A landscape with many valleys, sampled at points; each row gives a point and its height.
A ball rolls from a point to whichever of its 2 nearest points has the largest drop for the distance, and stops where none of them is lower. Distance is the straight distance between rows; heights are no part of it.
z_604 height 875: [106 118 103  85 121 116  61  97 115  79 139 124 140 142 113  94  97 106
 100 106  97 120  98]
z_870 height 537: [108  88 100 103 108 119  87  94  49 114  41 101  75  73 112 147  69 105
  90 111  91  80 101]
z_613 height 452: [104  78 132 108  89 116  66 125  93  89  98 113 133  97 129 100  91 101
 123 123 148 108  85]
z_982 height 730: [ 92 111 122 100 105  80 110  66  72  80 108  94  60  79 108 118 128 142
  98  65  87 110 120]
z_436 height 526: [110 106  83 116  94  99 119  98  80 115  73  88  98  84  82 119  82 111
 109  96  84  92  70]
z_798 height 527: [101 114  90  98 108 105  84  79  98  86  77 102 102 103 111 124 105 114
  81 115  66 102 133]
z_371 height 691: [ 93 109  98 135  93 114 133 114  85 171 107 110  99 132 124 110  93  85
  92  93  69 126 102]
z_866 height 740: [ 86 116 106 118 113 115  76 105 109  99 129  96 113 121  91  94  88  84
 112 121 123 103  87]
z_969 height 648: [104 100  77  86 105  86 101 103 149  80 113  98 117 115  79  75 112  83
  92  91  91  97  79]
z_4 height 779: [ 79 110  92 127  77 110 148 118  96 132 102 134  86 122  79  92  92  92
 126  84  84 106  78]
z_70 height 455: [111  87 113  73  92  86  84  83 115  65  98 109 117  93 118 114  96 129
  91 104 123 105 110]
z_102 height 444: [ 96 124  79 120  92 111 118  98 100 105  65 121 114 127  73  94  91  73
  86 112  82 100  92]
z_937 height 420: [ 87 112 108 126  90  91 112  99  96 111 108  98  83 100  87  91 100  86
 102 105 100  90  98]
z_215 height 214: [109  78 106 117  87  92 134 110  82 150  84  79 104  73 122 123 104 102
 103  96  77 119 101]
z_764 height 647: [104  85 104 114  67 101 142 108 105 148 113  99  62 120  94 100 106  88
 124  83  73 115 106]
z_465 height 478: [124  73 120 105  77 109  58 111 108  75  93 114 120  99 108 118  91 107
 122 110 130  97  83]
z_358 height 676: [114  83 111 114  76  76  94  92  89 123  95  69  74  98  94 108  89  61
  87 119 126  84  97]
z_447 height 702: [ 72 114  67 118 111 104  80 106 117  95 152  90  88 111  85 102 132  96
 112  83  85 107 125]
z_581 height 379: [ 84  96  71  64 128  91  86 109 124  81 130  68 146 102 109  87  98 120
 100 106 120 107  92]
z_231 height 220: [125  77 137 111  86  87 109  90 104  85  98  95 114  64 113  85 131  97
  82  91  99 104 117]
z_331 height 500: [ 81 126  76  87 103  81 105  97 104 103 111  85  94 140  81  77  84  65
  79 120 132  87 105]
z_891 height 592: [113  91  99  77  65  81 152  92 106 104  77 115  70  97  58  78  81  96
 102  77  91  87  93]
z_806 height 538: [ 92 116 100 105  82  86 141 102  94  99  66 135 114  80 103  94  82 110
  94  98  83  90  88]
z_548 height 322: [ 72 136 105 126 143 115 103 100  58 120 101  97  87  98  97 115  80 103
  96 106  80 100  97]
z_344 height 838: [117  77  71  68  94  81  82 106 129  81 129  71  83  93  84  97 105 113
 111  78 118  75  76]
z_83 height 62: [ 81  94 106  88  78 101 119 112 130  86 118 105  67 101  52  69  89  96
 138  88 105  92 113]
z_906 height 685: [120  97 109  89 124 145  51  91 114  86 104 102 120 118 109 114 101  92
  98 128  95 108 118]
z_108 height 799: [123  92 137  89 111  92  50  97  68 100 122 107  98 110 127 120  67 109
 111 119 130 104  79]
z_30 height 554: [ 92  82  84  98 101 100 102 110 130  85 103  58 131  79  93  91 130 107
 113  96 107 118  97]
z_805 height 323: [ 61 109  97  88 121  95  94  99 112  77 136  83 130 101 104  99  98 131
 115 107 135 119 105]
z_140 height 137: [120  81 119 127  89  87 112  97  86 120  88  83 105  61 119 112 122 104
  94  97  82 109 110]
z_309 height 665: [132  97  93  95 108  94  64  84 114  91 119  69  92  99 100 112 114  98
  94  94  91  90  94]
z_50 height 732: [ 81  70 103 100  80  80  86  91  90  84 103  75  76  72 113 133 120 118
 116  95 135 114 132]
z_524 height 392: [ 73 135 114 112 138  87  96  83  74  91 108  98  88  98 109 117  81 119
  78 106  85  95 101]
z_130 height 558: [106  81 104 109  82  81 112  96  92  94  83  91  86  61  85 120  88 116
 111  84 108  90  86]
z_651 height 653: [134  92  98 120  79  82 110  87  81 127  80  80  69 108  84 102  99  64
  87  99 102  85  85]
z_970 height 667: [140  86 125  89 121 133  47  86  90  90 101  92 103  99 120 128 102 106
  97 122 101  99 103]
z_47 height 582: [111  57 110 102  73  84 117 105 110 102  91  80  88  61  83  97 104  98
 118  87 107  96 106]
z_213 height 692: [105  75 102  84  57  85 101  98 143  70  82 117  99 104  93  88 107  88
  98 104 101 100 117]
z_330 height 623: [106 113 110  95 123 115  91  78  93  75  96  89 145  79 108 105 129 138
  85 102 104 124 114]
z_877 height 559: [107  97 111  59 115  96  77 101  91  81 119 102 147 118 124  99  71 130
 117 124 124 117  85]
z_434 height 578: [ 80 117 113 132 104 113  91 113  56 101  69 122  73  86 140 125 121 123
 108  85  79  98 114]
z_991 height 566: [ 93  89  99 112  98 102 104 108  51 117  52  99  89  59 127 143  81 124
 104  96  96  91  97]
z_988 height 127: [ 83  91 122 109  70 102 115 112 109  79 107 128  69  86  75  85  92 107
 134  97 121  86  99]
z_936 height 632: [115  95  68  70 113 104  71 108 139  82 103  87 132 127  90  86  98  89
  89 105  98  93  74]
z_35 height 415: [109  83 135 114 107 108  76 117 107  99  90  86 146  82 117  91 101  85
 100 131 122 109  85]
z_142 height 615: [116  95  74  79  70  85 146  99 111 123  92  92  63 117  58  76  96  81
 109  77  94  86  86]
z_826 height 795: [ 75 144  92 114 130 134 109 101  75 100  70 131  98 118  79 100  66  90
  88 127  93  89  96]
z_958 height 565: [ 92 115 115  84 156 143  63  99  91  99 128 109 101 136 106 102  63  84
 100 141 110 107 109]
z_809 height 381: [104  92 102 139 115 107  88 115 122 116 120  76 116 106  74  83 122  56
 104  97  87 109  83]
z_645 height 555: [ 98 103 142 105 127 107  72 107  69 107  87 100 109  83 142 104  81  87
  77 139 118  89 115]
z_509 height 453: [103 116  67  83  99 100  98  94  93  94  69  87  93 107  66 120  65 100
  94 108 117  74  79]
z_540 height 775: [ 83 133  97 122 110 135  83  97  95  80  74 142 103 116  96 113  87  99
  92 114  76  89 103]
z_504 height 326: [ 88 104 133 107  88  86 138  96 102  91 110 124  80  82 103  82 114 108
 100  82  77 102 132]
z_426 height 761: [112 117 107  93 116  93  63 103 101 103 144  97  93 135  96  99  76  97
 115 113 135  95  67]
z_593 height 581: [116 108 114  92 108  75 111  95 106 109  95  82 119 122  82  64  82  57
  68 117 123  92  74]
z_285 height 671: [ 98 128  74 111 104  94 142  97  78 142 101  98  89 123  83 103  90  89
  93  90  76 104  86]
z_63 height 826: [122  76  94  65 101  90  86 100 134  78 149  66  93  90  94  81 124 118
 116  78 116 100  98]
z_315 height 329: [105  90 100 110  63 100 151 127  95 146  54 131 112  97 130  90  93  90
  91  98  79 107  86]
z_173 height 597: [ 81 115  19  93 139 126  88 113 107 113 107  85 117 125  80  81 104  73
  70  97  73  88 108]
z_328 height 584: [104 114  94  98 148 132  76  88 100  83 113  73 133  87  96 114 107 132
 100 108  93 113 106]
z_223 height 548: [123 102  76  64 142 137  67  86 107  85  99  66 118  93  97 122  81 115
 103 121  93  96 100]
z_183 height 666: [117  86 120 102 103 100  96 112 147  78 130 111 118 113  74  63 119  78
 102  83  93 110  75]
z_376 height 489: [ 96 107 100 131 114 109 107 107 117  98  88 102 142  94  86  86 103  88
  94 105  71 107  88]
z_194 height 601: [ 97 119  52  83 136 104 107 100  91 114  91  55 111  89  88 104  82 103
  85 114  84  85  98]
z_321 height 501: [133  71 102  82  99 116  48 103  98  82 102  92 126 104 108 128  92 122
 130 110 132 114  79]
z_324 height 307: [104  75 134  96  87  90  84 109  76  83  85 133 113  44 144 102 110 124
  94  85 155  91 114]
z_484 height 710: [ 74  96  90 110  78 103 154 117 107 125 100 109 108  95 106 103 103 120
 129  86  72 130 103]
z_661 height 697: [106  82  97  96  90  93  64  97 102 108  94  70  85 112 104 122  87  79
  99 128 130  87 102]
z_656 height 668: [ 83  93  92 117  78 109 145 116 106 167 115 102  80 137 108 106 104  82
 108  92  79 128 105]
z_739 height 276: [104  71 109 114  65 101 145 126  84 150  70 106 110  70 145 110 105 103
 110  94  84 112 101]
z_654 height 309: [122 104 109  87 120 133  73  95 107  81  78 118 127 108  92 106  71 103
  95 122 103  87  74]
z_807 height 672: [119  61 135  71  85  68 101  89 122  86 121  80  87  88  98  76  96  91
  95  98 122  95 109]
z_188 height 611: [123  88 124  85 106  84  87 108 114 101  94  99 141 123 104  76  76  78
  85 125 119 102  59]
z_586 height 690: [ 82  95 124 102 103  96 128  84  97  89 124  87 106  65 103  80 141 124
 104  89 108 125 140]
z_881 height 504: [ 94  87  93 127  63 119 107 120 112  87  64 121 115  86 105 113 119 102
 124  99  88 104 104]
z_813 height 707: [123  78 138  60  86  99  91 101 129  74 151 113  99 114  94  59 116 112
 122  84 118 117 116]
z_442 height 549: [105  68 120  99  52  89 130 116  98 102  70 135  69  66 112  91 100  89
 112  87 105  83 118]
z_781 height 490: [105 115  61 100  79 103 131  93  78 118  53 105  92 116  74 121  69 105
 108  98 100  89  73]
z_543 height 656: [ 92  93 119 117  71 108  81  91 103  74 104 117  87  94 119 107 149 111
 108 100 116 112 140]
z_308 height 511: [116 102  99 105 115 127  77  94  69 100  66  95  78  86  91 136  72 105
  95 116  94  79  88]
z_913 height 568: [ 70 123  25 102 111 103 115 111  96 130 118  84  97 133  75  85 102  70
  83  98  86  99 108]
z_72 height 616: [ 97 107  40  85 128 121  68 118 132  93 121  92 118 133  87  79 106  82
  82 102  89  84  91]
z_521 height 407: [102 107 116 109  83  87 123 117  76 110  63 146 100  49 146  92 101  97
  98  80  94  77 102]
z_96 height 600: [116  59 121  54  83  94 103  99 130  72 115  88 134  94 104  77 130 122
 113  88 137 134 106]
z_560 height 245: [ 95  86 146  89  80  90  98 101  91  69 100 134  93  68 125  97 115 132
 104  89 145  99 120]
z_951 height 159: [119 122 124 123 107  97 106  86  85  98  90 123 110  70 110 104 101 109
  81  93  72  88  88]
z_425 height 617: [ 90 116  70 105 126  87 107  94  98 117 125  53 106  87  92  95 100  95
  91 101  85  94  96]
z_792 height 480: [123  92  76 118  84  93 126  98 113 140  81  88 107 117  94 100 110  69
  90  93  51 111  92]
z_457 height 337: [ 85  91  67  89  96  74 156 115 114 141  96  70 101 115  80  67 104  66
  89  93  79 116  98]
z_77 height 324: [ 91 107  70 100 118 104 116 106 137  85 136  88 130  89  77  72 133 107
  96  67  73 115 107]
z_277 height 285: [ 77  80  84  87  89  75 150 111 122 114  84  75 119  98  83  78 102  77
  99 104  89 114 104]
z_709 height 762: [ 89 113 114 101  87 102  67  99 123  76 107 142 100 138 108 105  91  95
 102 119 114  94 103]
z_507 height 619: [ 91  88 112 109  76 105  87  92  70  79  61 135  69  75 138 123 150 130
 106  70 107 104 134]
z_748 height 687: [127  87 116  74  94  91  98  91 146  69 132 103 117 105  94  64 129  99
  95  78  94 114 112]
z_672 height 638: [107 143  73 117 116  93 116  85  71 127 102  90  82 132  70  99  88  74
  84  96  97  89  93]
z_393 height 589: [ 89 110  80  75 150 140  55 110 104  97 146  90 122 137 108  98  82  96
 108 126 108 108 104]
z_989 height 393: [ 93  99  49  79 101  74 132 107 117 119 105  63  90 115  78  67 109  68
  79  94  95  84  94]
z_68 height 595: [104  85 114 101  57 104 112  98  95  80  71 147  82  75 122 108 136 123
 109  74  91  95 129]
z_927 height 148: [ 99 123 111 125 125 120  96  88  64  93  91  97 104  75 107 127 120 138
 108  90  72 111 105]
z_538 height 524: [ 90  95  94 109  99 102 120 101 125  89  87  96 137  81  93  94 124 107
 104  92  80 117 111]
z_46 height 351: [114 101 126 116  87  84 130 104  59 123  73 121  88  50 128 109  97 119
  96  77  83  85  94]
z_711 height 459: [ 82 119  73  66 116  83  84 101 108 100 127  93 110 149  99  85  65  88
  88 122 139  88  83]
z_395 height 644: [ 99  95 114 105  81 114  70 101  76  73  59 139  99  73 148 118 141 122
  96  89 127  95 129]
z_846 height 693: [127  79 142  97  77  72  86  80 109  97 120  98  70  98 102  94 101  83
  90  96 115  89 105]
z_452 height 498: [ 83 132 113 105  94  84 117  89  87  80  81 137  91  87  96 104  76 122
  88  97 102  78  85]
z_728 height 373: [105 101  95 102  99 116  90 108 110  96  56 100 127 130  86  85  77  61
  83 137 118  89  88]
z_526 height 703: [ 83 112  91 117 107  92 153 105  93 148 124  99 110 108  90  85  90  90
  95  78  64 120  89]
z_80 height 181: [ 85  80 128  99  71  88  96 106 109  74  94 129  83  82 102 101  88 111
 117 101 138  89 106]
z_334 height 594: [ 83 116  68  82 160 142  72 100 107 102 120  78 117 116  90  99  83  81
  85 126  91 101 121]
z_270 height 516: [ 99 134 105  80 152  99  80  80 101  90 128  96 127 108 107  96  79 117
  73 110  92 103 100]
z_433 height 458: [ 86 127 129  89 144 106  85  78  79  77  98 101 119  88 122 114  83 134
  78 118  99 100 108]
z_146 height 454: [ 77 128 126 106 114  81 104  78  69  78  83 123  79  79 114 114  84 134
  82  91  85  89  98]
z_735 height 522: [127  80  86  56 126 125  52 105 101  87 113  67 131 109 115 119  85 125
 121 118 119 106  87]
z_21 height 759: [ 80 119  91 142 101 131  85 106 102  89  97 131 108 113  80 109 103  96
 112 106  87 102 106]
z_940 height 722: [ 71 121  80 123 117 109  76 104 107 107 137  90  91 123  81  98 103  73
 106 111 101 101 111]
z_16 height 483: [100  96  66  93 121  99  68 125 124 111 137  68 110 142  86  65 104  50
  88 112 124  95  77]
z_350 height 624: [120  89 109 124  59  85 125 105  75 135  78 116  63  95 106 107 102  70
 102  96  98  83  92]
z_632 height 421: [106  99 137 131  90 110 105 101 123  80 119 135 107  90  96  70 131  90
 101  92  93 110 117]
z_493 height 449: [105  96 129 111  81  86 114 116  99  98  71 133 111  52 133  77 116  78
  87  95 101  77 108]
z_773 height 631: [ 83  95 107 123  98 118  73  99 106  87 113  80 104  99 109 117 134 107
 115 110 114 119 132]
z_229 height 423: [ 88 118  59  53 124  85  87 107 118  91 132  88 119 117 103  80  70 114
  90 109 126  83  77]
z_193 height 561: [119 133  93  86 152 106  81  92 101 102 130  90 121 121  87  84  71  92
  75 107 104  88  66]
z_784 height 850: [121  99  70  66 105  93  59 106 118  81 145  88  97 123 103 101 100 126
 119  91 117  90  66]
z_250 height 528: [105 115  86 104  79  99 137  98  55 133  55 124  74 108 106 126  67 119
  96  87  93  94  71]
z_25 height 708: [ 81  96 114 101  79  77 101  76  79  83  93 112  44  92 119 127 123 127
 100  75  87 107 132]
z_911 height 378: [117  94 121 127 113 123  77 114  95 106  74  92 120  87  95  99  90  74
 101 129 108  87  82]
z_749 height 567: [106  96 108  97  77  86 154 106 110 113  78 120 101  89  84  81  93  93
 104  86  76  98  86]
z_867 height 746: [104  86 122  80  75  85  67  92 119  75 124 127  84 133 117 105  97 108
 115 107 127 100 107]
z_237 height 571: [100  86 127 110  61  95 120 106  86 103  83 147  47  81 121  99 119 103
 119  77  82  90 129]
z_480 height 239: [ 83  79  98  68  88  78 140 109 137  92  96  86 107  93  75  56  96  84
 100  99  98 103 107]
z_490 height 604: [119  60  73  85  75  88 112 104 131 101 100  59  82  77  75 105 117  99
 121  75  86  94 101]
z_69 height 445: [118 107  53 120 108 120 107 106 101 136  87  85 112 133  74  95 109  55
  86  94  56 112  88]
z_387 height 733: [ 84  99  59  91  71  99 148 104 119 139  96 111 101 130  97 110  88 114
 109  82  67 121  95]
z_876 height 545: [ 93 107 140 103 112  83 102  98 114  90 142 104 113  96  95  73  89 104
 105 102 121 100  79]
z_298 height 541: [105 101  98 124  88 122 109 112  70 116  61 129  97  85 130 134 114 128
 111  86  64 111  98]
z_993 height 614: [132  79 121 112  95 108  75  80  71  86  79 101 101  54 119 132 132 135
  91  77 113  99 108]
z_825 height 413: [ 99  99  66 123 113 117  94 115 124 116 109  81 117 122  71  84 125  51
  90  95  65 110  88]
z_531 height 369: [114  73 132  91 104 105  56 108  67  84  81 118 122  73 145 120  91 125
  90 109 149  96 106]
z_597 height 510: [ 94 114 122  94 142 141  84  92  76  86  73 116 106  86 112 116  69 110
  85 138  95  92 105]
z_85 height 375: [ 97  93  88  99 111 101 131 101 121  94 128  73 113  67  72  75 138 114
 119  63  80 123 103]
z_893 height 577: [108  72  98  74  93  97  86  99 138  74 107  72 138  98 113  90 125 107
  99 101 117 121 109]
z_796 height 658: [ 90 105 123  94 101 107 116  78 100  70 102 103 131  73 109  92 144 144
  92  97 127 126 117]
z_459 height 547: [105 123 102 131  97 111 112 102  58 149  82 132  60 130 124 122  96  92
  86  93  66 101 101]
z_327 height 248: [ 93 126  98 132 135 132  96  96  75 110 101  90 105  84  94 123  94 117
 111 106  77 104  97]
z_306 height 442: [ 87 104  50  89 124  85 104 122 108 118 124  53 100 116  82  63 106  66
  79 105 121  84  86]
z_91 height 815: [111  91 123  99 120 120  57 104  79 100  96  87  98  97 103 126  64 106
 116 129 137  90  78]
z_750 height 728: [119  69 123  65  73  81  84  99 114  75 139 125 102 122 119  89  98 115
 130  94 132 118  95]
z_972 height 686: [ 68 106  98 109  98  91 148  99  90 128 105  94 110  91 117 110 109 121
 102  90  74 130 124]
z_685 height 176: [ 95  96 110 120  89 106 113  97  83  91  91 107 101  71 101 117 130 139
 120  78  95 112 104]
z_256 height 335: [120  82 113 111 101  83 105 108 121 106 105  68 102  93  75  76 111  67
  97  98  93  99  69]
z_342 height 758: [ 71 113 133 106 116  83  92  78  75  80 123  94  75  85 118 112 114 133
 101  90 118 110 115]
z_175 height 345: [121  91  94 109  92 123  74 105 102  93  62 103 108 112  86 108  79  78
  98 127 114  80  82]
z_365 height 825: [ 75 114  75 110 121 139 113 109  77 133  62  96  98 110  96 125  72  90
 108 133  85 101 116]
z_723 height 650: [ 79 110  85  97 109  75 138  87  98 121 120  67 102  82 100  97  98 107
  94  94  82 109 116]
z_511 height 849: [110  91  40  85 101  95  85 114 133  95 125  68  82 108  79  80 113  95
 104  88 102  75  80]
z_647 height 380: [113  89  93  99  97  78 124 102 107 104  87  65 102  83  67  87  89  82
 101  94 111  86  58]
z_460 height 448: [104  97 129 114 110 110  89 110 120  83  99 105 154  97 111  81 109  89
  91 116 101 111  98]
z_232 height 265: [101 125 114 124 101  86 124  86  78 115 103 129  80  96 102 110 103 115
  91  76  58 102  98]
z_180 height 678: [ 67 134  79  84 128  88  94  84  75 109 100  74  73 119  92 113  69  92
  81 124 110  91 109]
z_799 height 760: [ 50 115  77 135  92 105 134 115  98 129 106 115 105 122  80  96  93  82
 115 105  85 116 103]
z_722 height 512: [123 104  74  80 126 123  62 109 111 109 105  75 105 154  82  80  87  51
  84 129 121  91  87]
z_291 height 507: [ 96 114 105 123  91 105 104 111  58 135  61 123  78 101 140 118  99  85
  91 114  84  89 115]
z_200 height 603: [107  73 110  94  66  96 127  99 111 101  96 100  64  78  80  91 111 108
 132  77  85 104 125]
z_752 height 525: [102  69  91 113  53  97 113 118 103 104  54 125  95  74 104 111 105 102
 120 101  96  89  99]
z_761 height 408: [106 118  88 119  94 108 111 103  96 107  59 108 113 143  75  75  93  44
  73 122 113 100 102]
z_646 height 688: [ 89 111  99  99  78  71 105  74  83 101  85 115  47 116 112 126 105 104
  87  95  76  95 120]
z_766 height 502: [111  84 112  92  85 104  86 105 132  66 101 120 127 109  91  94  94 112
 118  99 116 104  72]
z_953 height 479: [ 93  98  86 121  80 121 115 113 103 112  56 124 116 109 108 106 104  85
  99 115  68 103 109]
z_279 height 203: [ 76 113  75  81 112  88 117 117 129  87 150  98  87 108  62  53  99  94
 107  80 109  84  94]
z_164 height 542: [ 93 119  96 110 102  69 126  92  91 119 102  77  94 129  79  69  89  53
  73 115 125  93 101]
z_955 height 514: [100  98 148 110  96  86 117 109 111  93 115 123 108  86  97  62  89  83
  95 104 119  87  82]
z_105 height 543: [ 98 105 132 124  87 103 103 112  68  88  87 148  70  53 125 100 125 122
 116  62 105  84  99]
z_109 height 813: [106  66 106  46  89  84  83  98 125  78 150  81  75 100  96  89 102 123
 127  81 134 100 114]
z_525 height 742: [ 70 124  65 132 106 128 101 108  95 119 106 110  97 121  71 107  95  85
 117 106  86 106  98]
z_422 height 583: [ 94 126  88 109 109 115 114  92  60 146  93 109  66 139 109 140  82 114
  94  87  58 114  96]
z_811 height 482: [117  90 149 107  82  82 107 110 103  85  90 136 102  70 121  69  98  91
  89 102 118  80  96]
z_88 height 536: [ 82 133  39  85 106  91 104  96  99 109 109  91  91 143  79  79  94  70
  66 100 106  84 112]
z_34 height 572: [ 90 109  70  80 137 126  83  92 106 103  91  69 109 103  96 114  87  93
  90 125  83  92 117]
z_912 height 641: [ 96  98  49  89  77  85 111  92 109 119  92  77  73 115  91 125 105  99
 104  92  78  94 109]
z_360 height 529: [112  79 106  64  99  86  82 113 114  79 121 110 146 114 106  94  83 121
 132 103 128 121  62]
z_111 height 466: [ 79 106 118 127  83  89 103 101  78 108  84 113  76  84 127 106 108  91
 100 112 100  89 116]
z_197 height 457: [108 109 142 134  91 115  84 104 105  73 114 144 106  87 115  92 127 101
 103  93 109  95 100]
z_736 height 491: [102  95 101  91  93  97  72  75 101  72  81  99 100  89 122 131 117 123
  82 105 102 107 133]
z_196 height 596: [104 101 106 124  64 103 147 123  61 151  75 126  68 114 108  95  89  83
 111  91 108  93  78]
z_986 height 564: [ 99 105 107 107  73  91 140 113  50 149  69 131  62  95 133 114  79 102
  95  79 103  89  80]
z_938 height 540: [138 107  66  84 134 133  77  93 114 103  84  75 106 125  78  91  91  66
  78 118  86  83  86]
z_516 height 679: [ 67 111  80 108 103  97 109  90 107  94 129  82  82  97  94 110 139 127
 119  80  85 121 136]
z_335 height 283: [124  75 132 107 106  86 101  99 125  94 112  67 124  84 103  80 124  75
  88 100  89 113 101]
z_686 height 513: [ 98 109 137 120 114  95  82 101  69  97  84 109 102  72 135 113 110 106
  86 111 108  90 120]
z_359 height 684: [136  99 113  99  94  81  76  83 121  94 129  90  73 108  89  93 111  87
  93  92  99  84  92]
z_727 height 810: [ 82 118  89  96 125 144 105  98  77 102  57 105  91 116  80 116  64  89
 101 140 111  83 106]
z_820 height 651: [ 85 138  65  89 125  87  98  73  75 116 103  78  62 121  94 125  89 102
  75 104  78  87 116]
z_325 height 778: [118 123 125  85 129  98  63  90  85 102 138 112 101 137 114 104  71 102
 100 124 114 100  77]
z_880 height 634: [106 101 112  65 108  70 102  97 122  85 114 109 147 119 109  75  73  97
  86 118 114 111  74]
z_676 height 580: [ 90  94  73 112 121 124  83 116 118  99  94  58 141  85  90 100 112  97
 111 116  95 113 105]
z_814 height 132: [ 83  97 106  67  89  83 111 101 139  77 136 113  86 116  71  61  85  94
 108  97 117  91 111]
z_366 height 191: [ 80  89 103  67  94  82 123 118 143  85 110  96 103 116  66  45  91  70
  99 102 124 101  89]
z_757 height 506: [ 98 110  85 117  91 122 107  99  90 114  69 119 101 105 117 129 112 108
  99 105  54 113 118]
z_470 height 253: [126 114 126 107 114 117  79  90  94  74  86 130 128  82 106 107  92 117
  88 105  95  90  80]
z_925 height 643: [143  89 115 112  98 108  63  84  99  86  96  86 106  79 104 123 123 110
  97  98  98  98  99]
z_292 height 264: [ 90 106 130 113  91 103 145  98  84 102 102 130  86  70 108  93 131 135
 117  62  80 122 123]
z_854 height 798: [ 79  91 109  64  90  82  97  84 114  64 137  90  67  94  88  98 109 132
 117  83 127 103 127]
z_406 height 625: [112  75 105  99  64 101 136  93 109 125 104 105  73  99 106 111 124 114
 125  70  59 123 125]
z_409 height 539: [ 92 109 129  82 138 141  79 100  86  91  97 110 106 108 116 110  54 100
  92 148 120  95 104]
z_697 height 677: [113  76 112 103  67  98  90  89 135  66  88 118 111 100 109 102 136 103
  98  95 103 110 126]
z_293 height 780: [ 66  99 131  90  96  84  95  93  96  73 133  99  69 101 112  99 106 117
 117  97 136 113 124]
z_518 height 652: [106  68 112  78  77  63 106 101 125  92  96  83  92 102  88  87  80  71
  91 110 136  91  96]
z_596 height 713: [ 88  71 107  98  84  86  65  98 102  93 112  71  84  96 110 128  91 100
 118 117 143  98 117]
z_390 height 649: [ 79 124  76 107 119 102 105  88  87 104 115  87  91 102 104 126 124 135
 101  75  58 124 124]
z_15 height 607: [ 88  95 105 137 115 130  81 108  98 101  95  75 122  86 105 109 121  89
 114 120  96 110 117]
z_689 height 499: [110 114 136 129  98 116  68 104  75  72  94 145  86  78 121 108 118 122
 106  87 113  86  86]
z_743 height 579: [ 94 110 107  99 122  80 105  97 115  95 134  70 113  87  92  79  97  98
  95 103 114 100  86]
z_10 height 484: [107 101  86  88 111 100  65  84  83  91  85  84  74  95  82 142  69 116
  98  99 112  76  81]
z_36 height 664: [106 110  71 101  78  92 103  80  81 126  75 101  54 132 101 133  93  95
  87 101  72  98 110]
z_427 height 412: [117  67 125  70 100  87  64  87  80  79  98 109 119  89 134 130  87 135
  96 103 143 113 106]
z_42 height 419: [106 110  69  88 101  87 103  98 107  94  93  78  98 108  64  89  82  86
  93  97 118  79  67]
z_56 height 861: [122  97  90  74 104 102  58 101 126  76 138 108 118 137 113  97 111 113
 120  92 105 109  86]
z_477 height 599: [109 147  80 102 141  92 100  83  86 106 124  90  90 118  75  90  80  92
  71  98  95  77  79]
z_280 height 266: [ 72 104  67  87 112  99 126 114 131  91 149 101  98  97  63  54 115  95
 110  64  69 105 116]
z_104 height 716: [ 85  98 105 123  96 115 133 113  87 152 104 109 107 112 138 124 107 120
  98  87  57 133 119]
z_149 height 633: [117  76 120  83  80  74  96 101 121  92  71 101 124  99  99  87  83  76
  75 116 121  87  83]
z_603 height 618: [ 88 126  66 101 118  99 109  88  83 134 109  81  75 119 104 129 104 119
  98  87  54 109 110]
z_599 height 585: [134  71 125 113  84  82  96  93  81  93  86 108  89  43 104 123 105 116
 101  75 107  88  94]
z_87 height 622: [ 90  80  61  90  74  86 108  97 117 100  97  70  90  88  89 123 113 117
 122  87  89 106 115]
z_440 height 377: [ 95 111 112 121  95  92 117  92 121  95 123 116  95 100  81  82 112  93
 101  89  80 103 107]

Where does a ball stop that starts at each point below?
z_109 => z_130
z_285 => z_927
z_750 => z_331
z_798 => z_83

Write out the way that a ball takes from each point below.
z_938 => z_722 z_16 z_306 z_989 z_457 z_277 z_480 z_366 z_814 z_83
z_56 => z_784 z_344 z_63 z_109 z_854 z_293 z_342 z_982 z_25 z_646 z_36 z_912 z_87 z_490 z_47 z_130
z_867 => z_750 z_813 z_748 z_183 z_969 z_936 z_72 z_173 z_913 z_88 z_331
